A landscape with many valleys, sampled at points; each row gives a point and its height.
From any point a ball rolls to the lowest of the 2 points nearest to it. It stops when none of these is lower. Distance is the straight distance between rows; heights are no part of it.
did (h 312): [174 153 133 111 135 137 128 122 155 149 127  82 153 121 124 151 145 117
 132 158 148 102 167 159]
boma (h 447): [ 91 147 175  72 145  63 153 153 144 118 125 107 120 156 159 110 149 166
 147  48 129 126 127 192]
lub (h 595): [130 137 142 117 107 176 101 105 124 145 111  86 145 116 160 138  95 168
 115 131 147 111 163 159]
zevub (h 569): [118 120 134 174 108 130  67  53 115 132 144 128 146  78 139 151  69 110
 112 184 102 126 131  93]
kot (h 266): [156  77 135 126 178 161 120 139 115 143 131 142  86 158  67 146 154 112
 119 196 116 140 112  66]
pov (h 503): [175 118 176 209 119 188  88 132  93 150 148 122 131 100 123 193 125 138
  98 163 108 138 107 126]
Mut (h 256): [134 142  86 106 140  95 141 140 114 103 100 136  74  92 122 136 178  91
 162  79 112 136 180 135]
rekur (h 364): [133 145 149  83 100  88 165 144 148 157 120 130  60  91 138 114 168 101
 151 139 173 123  87  79]
gef (h 296): [134 163 124 108  73 170 158 117 107 130 150 138 169 127 106 123  56 178
 109 165 147 128 177 171]
tunag (h 293): [148  73 148 115 146 147 125 136  99 151 118 149 108 158  77 137 153 107
 136 224 126 131  94  54]
Koduz (h 291): [180 157 151  97 106 156 145 114 133 138 118  91 163  88 127 152 121 161
 130 165 164  99 175 159]
lidi (h 242): [113 140 108  91 135 182 136 109 136 135 126 115 167 142 104  85  75 159
 137 122 167 117 134 132]
zom (h 445): [149 160 160 173  98  95 153 144 152 142 156 115 149 125 154 194 148 121
 126 125 114 130 171 208]
dil (h 178): [137  99  97 108 162 195 105 141  84 122 138 136 117 199  73 115 110 111
 116 161  98 135 118  89]
lumor (h 379): [104 104  77 174 122 108 131 129  91 148 104 185  69  79  93 136 124 115
 170 115 119 171 119  78]
nes (h 128): [130 179  93  68  94  98 176 134 118 112 110 137 102  95 122  97 174  89
 173  77 162 140 136 119]
zim (h 496): [100  98 108 158 115 139 129 146 129 156 159 171 110 136  97 106  93 114
 118 168 139 143  79  61]
tizom (h 349): [158 143 124  94  76  96 154 103 170 110 105 126 107 117 169  79 147 143
 140 108 154 140  85  94]
Dibed (h 504): [ 98 163 118 113 102 132 174 125 151 150 130 134 173 156  97 141  67 147
 134 143 111 157 185 183]
Duvim (h 543): [118  84 105 199 157 105  88 106 126  91 116 146 140 114 140 150 115 136
  99 117  77 133 119 144]
zef (h 282): [180 113 139  95 105 150 144 137 107 124 119 152 115 182 106 110 173 111
 153 187 115 164  74  59]
pega (h 182): [146 154 160  70 152  75 133 127 172 125 126  68 119 133 172 143 147 136
 140 116 135 105 158 191]
pelen (h 356): [105 111 118  64 133 120 102  89  97  85  98 143 122 195 118  92 107 152
 114 151  99 149 164 148]
zug (h 486): [119 114  91 175 134 110 168 147 148 151 139 187  90  75  81 127 134  87
 129 118 144 147  93  68]
bosop (h 214): [108 114 132 123  74  93 125  86 159 154 104 134 123 114 174  87 101 142
 122 144 153 116  84  76]
nalo (h 581): [123 127 111 142 110 125  69  68 126 127 122 120 158 117 141 135  90 112
 117 172 113 124 135 108]
vor (h 314): [158  93 145  92 129 157 123 118  91 137 117 142 134 174  95 110 143 113
 149 207 118 133  83  56]
Nenuv (h 475): [127 160  95  90 103 137 172 125 150  92 131 152 182 172 116  62 107 150
 140 102 137 165 100 127]
sov (h 240): [ 85 125  87 156 160 111 169 182 104  85 108 183 106 137 112 124 170 137
 139  85  57 160 169 157]
tuzef (h 370): [170 122 130 117  72 130 144 126 141 114  97 136  76 143 161 116 171 128
 146 156 119 191 104  70]
Fiz (h 534): [122 104  91 156 153 108  88  96 130 100 120 153 135 133 120 137 108 113
 100 135  88 133 148 126]
lobus (h 106): [113 176 181 123 110 130 195 159 153 156 139 109 147 153 127 153 110 157
 134  86 124 159 155 204]
tar (h 309): [143 142 143  87 122 139 152  96 150 135 120 109 154 134 111  66 114 183
 158 125 180 117 102  88]
fub (h 350): [130 150 150  85 104 144 132  89  82 111 136 124 170 170  88 136  84 150
 145 205 104 161 175 162]
velor (h 453): [133 183 183 137  75 103 182 162 138 146 161 108 138 107 178 155 120 159
 121  87 137  97 141 215]
fonus (h 273): [ 86 118  86 202 161 120 132 158 147 109 126 139 159 101 161 124 121 140
 115  91  78  93 141 155]
lema (h 274): [106 142 141  69 178 195 168 143 158 144 130  84 122 119 110 107 115 147
 120  74 172 112 114 106]
vepe (h 170): [162 156 175 149 102 166 108 170  82 154 143 115 161 150 131 155 170 136
 125 132 161 114 122 168]
Ratig (h 251): [ 65 134  95 156 153  90 174 176 148  91 111 137 129 106 178 109 159 140
 140  87  70  87 150 160]
namo (h 452): [103 123 167 106 129 146  91 134  89 133 115 104 147 175 144  83 127 188
 139  74 167 121 100 160]
Zaf (h 363): [137  80 110 163 159 148  85 138  94 103 123 159  78 159 111 139 146 120
 100  97  99 150 108 109]
das (h 287): [142 167 140 115  74 169 178 140 112 126 157 153 154 136  96 151  77 164
  90 187 106 135 183 180]
Ded (h 288): [115 129 116 133 159 121 161 140 171 149 139 126  84  79 128 141 142  62
 118  99 142 102 115  85]
mize (h 239): [ 57 138 119 134 151  85 184 173 155 113 105 136 145 137 155 107 141 142
 135  83  73 119 152 181]
Gev (h 456): [126 133  48 112 111 146 142 147  78 104 119 186 111 152  77 102 131  94
 149 103 117 162 141  98]
les (h 140): [156 181 122  65 132 118 178 138 154 103 134 139 149 165  93  74 171  96
 146 124 158 147 114 136]
pusu (h 186): [ 75 139 132 189 155  83 173 180 127 121 126 170 168 162 110 125 158 126
 147  93  64 148 112 171]
Baza (h 419): [164 109 114 200 172 127 101 119 147 123 150 124 147  95 112 179 114 114
 102 122 108 138 122 157]
Zula (h 614): [115 106 150 137 148  77  83  98 126  85 122 140 129 169 136 155 150 127
 108 156  67 168 171 173]
Tovu (h 490): [129 176 111 120  96 123 164 119 163 126 148 130 205 133 121 102 101 119
 148 138 154 136 132 163]
liso (h 424): [133 142 146  75 156 133 137 106 151 124 128  82 146 140 110 110 119 186
 141 115 165 118 166 162]
Romes (h 455): [ 96 114 140 102 138 168 107 139 120 113 108 110 139 174 148 100 111 181
 117  75 142 130 125 162]
zif (h 286): [ 90 125  76 139  89 120 128 115 142 133 107 157 167 112 150  79  76 127
 131 114 132 100 106  95]
Safa (h 436): [161 144 145 198 130 113 125 137 144 128 164 122 158 113 138 197 149 118
 112 133 114 147 163 200]
puzer (h 498): [199 136 188 197 103 163  95 147  97 158 152 118 136  95 143 189 164 132
 109 145 131 110 106 142]
notuz (h 248): [104 117 124 156 141 100 110 162 134 114 118 130 116 121 179 121 167 122
 122  52 116  94 109 133]
Rofim (h 278): [148 107 108 103 136 114  87 115 118 103  94 131  72 145 132 128 174 114
 113 120 113 135 168 126]
dilut (h 519): [114 113  85 172 110 134 121 122 129 138 152 170 153 131 103 111  86 108
 119 144 115 136  71  64]
romaf (h 346): [ 91 106 139  78 134 122 119 114 121  93 108 129 128 202 130 100 103 181
 114 118 105 157 164 182]
mes (h 385): [139 106 142  60 137 183 109  96  45 101 130 106 161 180  92 101  82 143
 160 194 103 132 128 104]
mabi (h 263): [ 89 115  95 135  72 104 138 106 146 129  96 161 133 110 171  70 104 137
 127 112 124 108  92  75]
nor (h 368): [120 115 119  69 105 127  81  77  75  82 116 147 124 173 111  78  92 134
 118 165  96 144 138 107]
nobep (h 284): [140 135 104  99  83  64 124 105 131 142  91 135  70  85 147 113 161 101
 160 112 144 116 137  96]
sibu (h 382): [157 162 139  53 133 106 169 125 155 148 113 107  78  95 117 103 172  97
 153 122 174 107 102  89]
mozun (h 250): [111 157 140 105 166 209 165 160 158 144 155  73 144 107 134 138 106 122
 118  74 179 106 124 140]
foneb (h 416): [107  98  60 161 110 122 121 126  88 131 103 192  76 102  97 117 118 121
 134 117 101 144 131  71]
beb (h 322): [138 155 192  89  95 149 144  90  94 116 128 131 155 149  98 159 103 154
 133 215  78 158 197 170]
Dob (h 548): [120  55 166 159 175 131 101 138 120 159 150 131 104 107 108 170 128 135
 109 234 137 129 106  90]
robi (h 443): [118 125  53 141  91 136 135 146  75 125 119 194 103 131  92 101 122 107
 159 105 106 154 113  70]
fope (h 258): [102 102 139 141 122 103 107 165 121 137  99 132  63 108 180 123 167 127
 119  55 120 101 108 107]
bogin (h 271): [113  99 128 120 128 107 127 153 126 146  95 126  27  86 161 149 162 119
 139  71 125 122 139  95]
Sarok (h 600): [103 168 115 121 133 157 170 146 160 133 149 103 164 107 139 136  98 112
 125  94 152 107 163 178]
ked (h 406): [149 149 132  66 141 120 146 105 146 122 122 101 165 152  96  93 128 149
 151 147 162 128 144 152]
gon (h 401): [126 123  91 175 125 107 146 119 166 143 131 167 121  94 113 122 130  92
 122 123 133 118  98  74]
Tetu (h 277): [161 147 161  92 108 128 127  75 124 130 110  84 161  92 136 137 120 177
 140 176 155 104 181 163]
debe (h 324): [153 137 121 116  96  58 138 121 146 164 114 136  56  76 148 132 171  84
 155 135 155 122 109  77]
Nos (h 210): [133 143 130  76 135  66 129  87 172 124 115  87 130 115 161 122 119 138
 135 128 142  92 169 174]
Bufa (h 501): [ 90  90 123 123 111 134  74  84  93 127 134 142 103 138 120 110  77 116
 110 175  92 134 103  58]
rogav (h 219): [151 108 116 161  96  72 105  79 148 121 124 161 117 103 141 119 144 104
 122 159 118 141  88  77]
Pezu (h 209): [149 100 115 142 163 195 104 134  87 141 152 118 136 171  72 151  98 111
 122 188 103 141 112  87]
fasur (h 417): [127 109 117 159  79  99 144 157 128 141 138 176  73 112 142 128 153 126
 149 148 151 191  86  68]
muzag (h 481): [162 131 157 159 127 172 114 140 142 172 135  75 127  97 163 180 134 129
 119 143 149  97 135 129]
rovu (h 619): [122  93 119 158 153  53 102  99 127  70 114 159 120 138 129 156 156 127
 107 139  61 156 167 164]
Pinu (h 164): [123 117  86 100 148 191 137 162 104 134 122 160  81 167  78 101 138 104
 122 104 136 138 132  92]
tovor (h 444): [ 99 138 169  88 146  89 160 128 164 119 121  91 135 158 143 121 114 186
 140  79 125 145 161 194]
vosum (h 138): [120 104  87 103 151 186 119 163  91  96 120 157  87 192  99 109 141 125
 112  97 108 154 146 119]
Ger (h 134): [131 171 176 128  96 134 166 160 127 150 138 115 151 165 138 158 142 166
 127 113 126 160 152 205]
sil (h 473): [138 137 135 135 139 139 128 130 182 173 140  74 121  87 165 159 115 108
 129 121 155  81 133 128]
nusa (h 460): [116 112 113  88 147 173 121 138 129 117  98 126 101 160 124  91 119 153
 114  94 141 124 137 124]
vakan (h 76): [101 176 161  96 139 140 206 149 165 134 156  98 155 136 120 144 100 162
 142  84 146 148 169 201]
pav (h 373): [168 149 111 167 128 118 115 106 166 153 146 117 159 108 120 140 136  81
 129 169 145 115 116 109]
zope (h 156): [130 105  93  94 154 170 107 130  81  89 131 140 111 208 101 110 124 126
 111 131  98 144 143 122]
Sofuz (h 487): [185 120 186 137 121 173 130 146 129 165 108  77 134  80 153 197 148 141
 126 177 139  84 152 119]
nekuv (h 185): [151 134 159 175 138 170  90 162  92 146 154 114 160 172 119 152 166 119
 128 112 147 131 100 149]
rop (h 599): [145 127 146 132 141 134  85 113 129 119 127 105 153 155 144 157 138 131
 114 162 110 143 168 167]
kezor (h 222): [ 88 149  88  87 152 182 156 143 147 117 132 138 157 145  93  78  85 125
 115  85 153 123 127 127]
fuv (h 152): [128 163 155 128 145 111 129 171 143 134 159  93 155 136 164 151 160  99
 140  68 143 105 112 181]
puse (h 485): [151 176 115 127  86 128 172 115 179 116 148 108 197 122 166  90 103 146
 148 113 165 141 101 140]
vazi (h 153): [128  91 164 210 166 117  97 154 132 164 135 137 103 109 126 152 153 121
 107  88 147 131  43 118]
lusaf (h 428): [157 133 121 218 155 116 124 136 153 122 159 115 162  92 131 189 129 116
 116 106 112 134 131 186]
vunos (h 410): [ 93  59 139 130 138 121 101 116  81 133 144 169  62 126 104 131 117 135
 106 211 124 147 107  62]
tega (h 477): [103  81 112 113 125 146  76 106  80 107  88 153  69 150 133 111 106 135
 100 126  92 132 141  92]
sud (h 592): [117 119 116 137 128 114  82  80 123 102 129 127 160 136 138 146 101 121
 113 168  97 138 171 148]
ton (h 135): [ 58 166 156 131 133 114 146 173  91 166 147 139 182 135 105 123 133 105
 147  71 162  93 128 187]
nased (h 226): [131 143 148 187 123 154 106 168 128 164 160 115 152 116 156 155 135 120
 120  80 154 105 106 146]
mimor (h 139): [129 127  71 153 100  55 124 100 119 106  86 163 100  62 139 120 160 110
 157 115 104 107 158 112]
nuve (h 451): [131 171 172 163  84  78 179 151 149 153 150 121 142 120 177 188 128 129
 137  98 109 111 151 218]
Zekep (h 155): [117 106 158 100  81  94 131  97 144 146 105 124 102 120 172  83 130 164
 138 175 158 126  81  71]
lelum (h 560): [122 100 143 183 138 140  60  65 106 111 141 125 138  79 133 174  70 122
 105 165  82 136 130 117]
Gol (h 323): [109 141 150 148  96 165  99 156  79 144 138 130 168 161 155 134 111 157
 124  97 140 129 124 177]
rubi (h 211): [107 159 105 119 140 116 194 140 172 142 153 130 122  74 128 124 137  56
 129 101 154  89  84  81]
lisi (h 272): [135 156 132 140 100 168 146 152 117 126 156 140 158 153 115 168  90 135
 100 160 102 157 179 185]
Padaz (h 320): [ 84 125 118 175 108 167 105 162 103 136 132 130 176 143 167 128  88 155
 114  82 123 119 131 158]
rog (h 107): [105 177  97  72 130  88 202 133 159  89 140 135 153  85 139  91 133  94
 148  72 147  97 119 130]
sidub (h 520): [150  72 174 175 181 171  92 124  79 140 150 113 113 127  99 186 108 129
 111 204  93 150  93  90]
Vutig (h 607): [132 131 175 134 136 100  83 103 121 109 121 113 149 176 147 165 158 129
 119 171  87 168 171 179]
bes (h 334): [ 94 117  83 145 108 104 140 144 105 166  99 162  67  77 115 134 141 104
 185 102 137 164 132  76]
Koser (h 552): [134  95 135 194 154 129  59  86 115 107 127 121 139 111 149 170  99 131
  95 130  83 145 122 136]
fol (h 570): [106  74 164 143 135 104 108 133 130 159 146 150 114 114 125 135 136 129
 121 238 158 128  92  83]
nisi (h 418): [ 98  96 122 171 145 129 126 134 172 182 147 125 108  93 131 149  94 109
 111 163 148 103 114  93]
Riseg (h 88): [141 108  87 152 110  56 101  74 138 100 101 162 121  83 140 120 143 100
 123 140 109 109 134 100]
viv (h 457): [144 179 178 112  98 128 183 140 145 131 167  90 128  93 161 152 116 194
 124  94 160 100 169 209]
tade (h 165): [162 162 169 107 142 103 116 152 152 137 145  69 136 135 179 159 161 120
 140 110 147 105 131 186]
nafa (h 339): [184 164 124 129 130 134 127 110 157 151 142 101 173 118 115 145 144  89
 145 182 152 108 145 130]
led (h 343): [127  78 114 166 167 147 106 138 121 135 120 162  63 125 106 146 132 127
 100 118 109 146 111  90]
pugu (h 275): [131 137 131  94 127 167 144  93 130 154 129  93 160 118 104  97  90 200
 153 131 183 106 140 107]
Feg (h 598): [125 146 128 122 122 154 133 136 155 144 125  80 154 114 166 137  94 147
 126 100 152 107 158 176]
tuzu (h 464): [119 109 102 182 102  97 171 161 125 144 147 194  79  75 106 133 147 106
 151 134 151 188  70  84]
veb (h 525): [121  97  77 152 128 114  89  90  96  94 130 169 126 123 100 120  86 116
 105 141  82 129 115  89]
Gonal (h 358): [166 149 119 102  70 114 143 119 149 116  97 136  94 126 159  98 171 123
 151 115 143 172  97  83]
Sesud (h 388): [139 105 118 139  77 133 158 157 148 126 125 148  58 126 173 139 153 136
 137 164 128 212 113  74]
norap (h 329): [ 87 116 147 142 111 121  95 150  85 128 128 145 167 197 151 120 123 144
 127 101 118 138 124 182]
Muko (h 429): [ 99  76 107 147 117 114 117 136  82 150 144 182  52 123  89 134 129 126
 125 186 144 168 104  74]
mer (h 175): [111 106 125  68 120 102  90  75 130 101  78 122 109 135 153  87 120 165
 117 119 133 116 162 130]
Girid (h 461): [140 174 142  91 136 162 169 121 158 150 167  72 139  65 137 128  92 167
 149  97 188  84 152 145]
Zovus (h 465): [102  77  95 170 124 114 129 138 113 146 154 191  88 111  84 125  95 121
 108 167 127 160  74  62]
Vunot (h 367): [182  92 151 129 174 152  86 116 125 127 106  95 132 152 112 170 171 105
 119 181 108 128 136 116]
Vafug (h 396): [180 110 153 116 158 166  96 109 101 129 106 110 166 147  91 164 155 103
 148 209 109 120 148 104]
Vak (h 469): [103  89 108  84 122 156  98 113 108 120  77 135  70 149 136  99 110 155
 106 118 127 123 140  97]
Vores (h 466): [135 162 141 106 124 145 156 112 171 172 146  72 133  68 144 131  94 130
 149 117 183  73 124 124]
Mesu (h 203): [167 116 148 167 179 176  93 166 107 125 150 120 133 189 104 146 173 110
 120 111 133 146  93 136]
guser (h 202): [123 115 125  79  89  84  86  58 121 103  80 130 116 121 149  78 123 145
 121 145 134 114 134 100]
fofe (h 480): [142 165 111 109 101 143 165 109 156 102 152 126 194 156 130  72  96 177
 147 110 162 166 104 126]
sazog (h 246): [167 120 125 167 198 125 136 141 178 147 144 116  87  99 105 167 161  78
  97 115 132 123 104 115]
zam (h 101): [157 180 113  62 109 111 175 133 147  93 121 135 117 122 115  85 175 100
 152  98 172 140 111 124]
Vab (h 497): [108 154 100 109 129 131 153 133 154 133 141 136 178 154 103 122  93 119
 129 142 135 138 171 174]
nazen (h 147): [ 72 153 152 178 124  95 148 176 117 152 140 157 178 169 120 140 134 123
 147  87  98 138 121 188]
bise (h 254): [128 138  98 165 140 173 113 150 123 128 160 125 165 146 116 165 101 123
 106 138 105 151 161 163]
vog (h 384): [178 159 138  63 146 116 157 112 157 128 132  87 162 127 104 102 150 127
 163 146 176 104 128 141]
sep (h 298): [113 107 119 197 147 119 104 125 163 147 128 104 127  82 175 163 114 120
 112  95 117  87 122 132]
Mafol (h 591): [123 135 131 129  98 137  96  77 140 150 109 101 151 100 164 131  78 138
 120 154 147 101 145 124]
taba (h 235): [144 114 100 155 157 199  99 142 108 129 164 121 149 160  86 156  94 118
 110 150 105 138 130 120]
leb (h 207): [124 111 163 210 129 145  86 142 122 182 144 121 128 119 152 159 129 132
 108 101 147 119  81 112]
sobu (h 184): [171 156 101  92 121 138 151 138 139  97 134 150 160 183  92  80 163  95
 140 150 140 155 108 123]
laz (h 290): [112 116 103 126 123 112 133 143 121 150  95 146  45  81 127 140 152 102
 148  92 139 128 151  87]
vitam (h 25): [108  94 155 105 101 109 106  98 126 151 100 139  96 136 144 104 134 132
 127 201 138 126  96  63]
gav (h 234): [164  90 134 136 188 189 103 157 125 135 132 121 103 171  92 151 159 115
 112 145 116 142 104 101]
lum (h 74): [103 165 115  61 164  99 190 130 170 107 142 111 145 113 125 107 124 113
 136  87 160 100 144 157]
nifek (h 435): [115 138 161  95 129 116 144 106 145 126 127  92 144 155 132 130 103 202
 137 117 144 144 182 190]
Neba (h 299): [146  87 119 167 178 139 112 136 155 149 139 136  85 119  93 148 141 109
  98 137 128 129 105  95]
Nivi (h 450): [103 137 166  94 133 107 101 153 112 128 116 106 139 166 150  96 152 156
 137  64 171 109 104 172]
lel (h 488): [ 79  79  98 115 124 155  79 109  80 104 128 138 102 165 123 105  60 129
  97 141  80 123 126  85]
peku (h 531): [131  63 179 171 172 165  85 138 109 165 133 104 111 137 123 181 132 139
 112 198 109 140 100  92]
fafe (h 304): [103 128  85 150 109 163 125 119 146 155 130 136 165 106 136 120  63 121
 122 132 142 103 132 110]
Matat (h 318): [185 129 168 144 167  95  87 152 136 116 136  90 124 165 132 151 209 104
 124 117 128 127 118 161]
tevo (h 245): [146 121 119  89  86  81 105  79 136 127  78 138  77 109 145  99 151 122
 133 141 146 118 134  93]
sifug (h 233): [184 143 121  99 116 131 142 124 135 108 112 139 147 169 107  92 169 111
 143 162 139 145  87  88]
Fanop (h 509): [187 108 176 186 150 198  89 137  71 133 158 113 137 108 105 203 115 131
 108 184  91 146 111 114]
Ketig (h 305): [124 125 156  64 171 168 160 142 159 162 121  76 113 117  98 105 131 153
 147 121 175  98 111  92]
sir (h 198): [118 138  91  91 154 186 148 148 134 134 134 138 128 153  85  89 116 102
 117 113 152 129 123 103]
mudo (h 341): [195 110 153 137 185 124  85 127 146 112 122  90 117 147 118 167 195 105
 117 157 119 124 136 140]
nuda (h 141): [109 160 159 135 126 136 116 174  87 163 147 128 173 150 108 124 151 112
 144  89 180 110 121 181]
Kul (h 193): [143 107 130 120 135 120  95  97 133 139 108 137 104 133 114 121 146 114
 111 181 128 129 120  74]
bilu (h 238): [146 172 163 131 129 203 163 180 128 151 156  81 147 104 145 158 122 143
 115  80 169 108 125 164]
zapab (h 292): [146 101 126 146 154  92  89 128 126  89 112 138 104 153 136 136 183 120
 105 106 106 142 138 151]
mina (h 247): [108 127  89 136 153 106 146 168 105  88 104 164  89 115 121 136 187 120
 142  74  83 152 177 155]
Tamod (h 102): [110 122  77 142 120  53 138 118 120  92  82 165 101  85 140 115 164 131
 148 117  83 111 185 144]
Nesip (h 36): [103 170 147  63 177 118 197 130 169 109 159  93 148 127 109 124 123 138
 137  82 154 129 154 177]
sem (h 308): [157 131 104 179  95  84 139 110 173 119 129 164 128 103 159 117 147  93
 126 135 119 136  81  82]
vevev (h 243): [141 155 140  97  99  80 130  78 153 134 124  95 165 115 149 135 112 144
 140 161 148 116 173 181]
bovo (h 306): [131 172 112 127  59 165 141 103 105 138 147 140 197 112 127 109  61 162
 128 165 152 125 139 136]
bif (h 402): [160 127 102 178 154 125 103 107 154 133 146 120 156 110 112 163 122  97
 110 153 126 123 149 142]
ruba (h 158): [163 102 128 184 193 113 124 146 161 113 136 127 102  91 121 161 167  99
 106  77 118 127  88 137]
fegan (h 237): [115 122 120 131 148 118 111 146 153 118 110 111 125 130 175 127 145 128
 112  76 121 100 138 150]
Zote (h 589): [104  67 176 117 119 122 113 138  97 136 143 145 137 140 132 121 123 131
 145 250 137 135  80  61]
zazuv (h 142): [126 174 104  91 117  98 192 130 172 118 149 128 136  85 148 103 139  72
 144  81 155  98  86 101]
tona (h 70): [152  90 142 197 180 107 106 152 129 130 115 141  91 105 111 145 165 114
 104  74 126 135  45 137]
kan (h 515): [110  94 108 159 119 106  77  81  78  93 145 159 110 119  95 114  70 109
 115 163  72 150  86  60]
kirig (h 380): [138 119 131  77  85 125  89  81  64  84 116 147 120 181 128  78 119 126
 135 169  89 160  94  72]
bod (h 394): [ 98  55 150 135 148 142  84 118  89 131 123 152  48 150 121 139 118 144
  97 171 100 145 110  70]
nov (h 220): [111 132  94 104 146 117 138 134 160 111 104 123 106 109 146 109 133 105
 116  84 131  93 146 128]
vakaz (h 127): [ 96 107  91 111 115  56 120 101 131  85  83 162 112 122 145 107 150 136
 126 133  80 123 191 150]
Rodi (h 458): [146 175 164  96 130 152 181 135 146 132 178  77 131  79 136 152 118 194
 138  92 177 101 169 181]
banil (h 462): [117 127  69  76 110 148 145 138  86  99 114 185 115 165  84  77 124 114
 138 112 123 148 149 125]
buda (h 472): [140 150  94  75 102 145 162 119 126  89 122 157 138 163 108  49 124 161
 149  94 148 163 102 105]
tof (h 606): [102 158  72 160 149 108 183 141 180 119 152 143 182  87 124 125 120  75
 141 110 120  93 142 144]
nibe (h 354): [ 93 100 125 151 155 118 151 157 175 166 141 137  74  82 130 142 130  91
 107 130 155 109 112  85]
vuf (h 264): [156 126 102 114 144 108 109 143 119 109 101 128  52 117 124 152 193  99
 142  83 116 148 170 138]
pova (h 276): [131 102 135 102 148 149 114 125 138 156  94 125  82 147 119 114 144 122
 118 152 143 108 126  86]
zekuz (h 377): [135  95 120 202 156 121 106  97 166 164 144 132 124  76 109 172  90 113
 104 157 132 122 105 108]
nuv (h 494): [205 140 197 162 105 170 113 154 103 142 126 101 144  97 159 188 178 137
 108 155 136  88 130 146]
Gal (h 448): [100 158 185  79 137  66 128 149 118 138 139 100 140 155 146 103 149 155
 153  62 165 100 107 185]
gik (h 378): [123  61 148 154 152 155  69 140  73 126 132 150  61 176 129 141 134 142
  93 121  86 155  80  85]
lapoz (h 319): [123 159 106 136  68 152  97  96  94 122 158 132 194 128 123 122  54 124
 118 179 113 132 141 127]
Kegos (h 333): [115 136 117 134 101 176  78 100  65 110 162 115 160 137 105 137  47 123
 113 181  82 127 151 105]
tebe (h 330): [154 143 153  94 115 124 170 111 176 135 133  92 137 114 145  79 122 187
 162 107 176 124  74  75]
pupo (h 261): [ 86 119  75 185 165 113 151 156 137  91 113 146 121  75 159 102 144 140
 126  90  71  87 140 133]
Zudu (h 336): [ 97 112 147 121 126 117  99 133 105 106 114 127 148 205 153 128 124 160
 115 116  98 161 146 183]
Kevu (h 126): [ 64 171 150 169 123  93 152 168  96 183 151 155 180 138  88 147 129  98
 152  87 131 106 139 195]
bevet (h 154): [131 168  76 106  82  75 172 130 129 100 104 167 126 101 138  91 167  96
 162  92 125 137 134 126]
zuf (h 398): [138 110 148  76 114 158 102  95  52  94 124 117 143 184 101  85  91 131
 145 192  88 129  97  64]
Nep (h 151): [105 111 135  79 121  64 105  86 140  94  82 128 107 151 155 115 136 148
 117 126  97 130 186 170]
siz (h 157): [159 168 188 115 112 156 147 173 114 145 142  92 155 151 137 152 161 158
 139 121 159 124 142 194]
Kepi (h 467): [120 135  89  76  99 144 143 122 107 110  95 166 104 148 105  63 126 132
 147 104 147 141 127 104]
kuge (h 283): [110 108 104 227 155 105 120 132 152 111 131 124 164  71 172 150 124 136
 120  91  85  95 117 161]
zegim (h 347): [161 155 150  46 159 125 166 123 165 135 121  86 122 108  97  88 153 142
 158 120 177  98  97  97]
ruru (h 307): [153 129 154 137 156  83 103 143 151 103 135 108 123 168 146 153 183 110
 115 112 114 134 143 182]
Verov (h 146): [110 168 170 117 150 106 129 176 110 144 160 105 160 146 134 131 170  88
 140  66 176 100  96 176]
relu (h 326): [129 110 122 202 126 128  94  87 151 154 134 110 133  71 158 179  96 123
 101 140 119 112 135 121]
Sib (h 315): [ 85 121  89 172 124 183 116 146 129 150 127 122 167 119 156 136  55 144
 111 100 120 110 145 140]
luv (h 371): [140 132 161  63 115 164 120  92  54  88 131 114 186 166  91 114  89 143
 172 199 103 140 153 128]
tisu (h 602): [113 165  98 150 141 124 177 146 171 133 160 111 173  86 139 157 111  83
 134 109 132  98 163 170]
Rarab (h 190): [128 143  85  95 116  89 148 120 152 116 104 144 118 109 132  81 141 104
 137 107 148 104 138 120]
Rara (h 232): [120 162 161 155 122 176 136 178 127 165 156  90 151 107 166 151 127 116
 122  69 169 102  94 149]
zovap (h 340): [180 150 147  84 104 103 165  94 181 104 124  92 133 122 164  76 145 172
 156 101 161 128  80  99]
Pes (h 295): [134 157 190 124  78 151 142 112  98 112 131 137 138 139 131 168 109 162
  95 186  84 160 191 185]
Roben (h 221): [ 65 129 115 151 158 108 176 182 136 106 111 170 140 171 129 112 140 136
 131  94  60 147 149 165]

Call two points neighbours if one is among the 2 nearest of the other. Go from one point of each pair to the other, from neighbour to neighbour, staying as low as possible. Name the highest point that can't be avoided.
Nesip, zam: vor
Tamod, Riseg: mimor
Riseg, tona: sibu

For each start below, name the point where the ball stops.
fol: Kevu
zuf: vitam
viv: Kevu
zim: tona
Matat: Kevu
puse: zam
fasur: vosum
Ketig: tona
nafa: Kevu
lumor: zam
kot: Nesip
Padaz: vitam
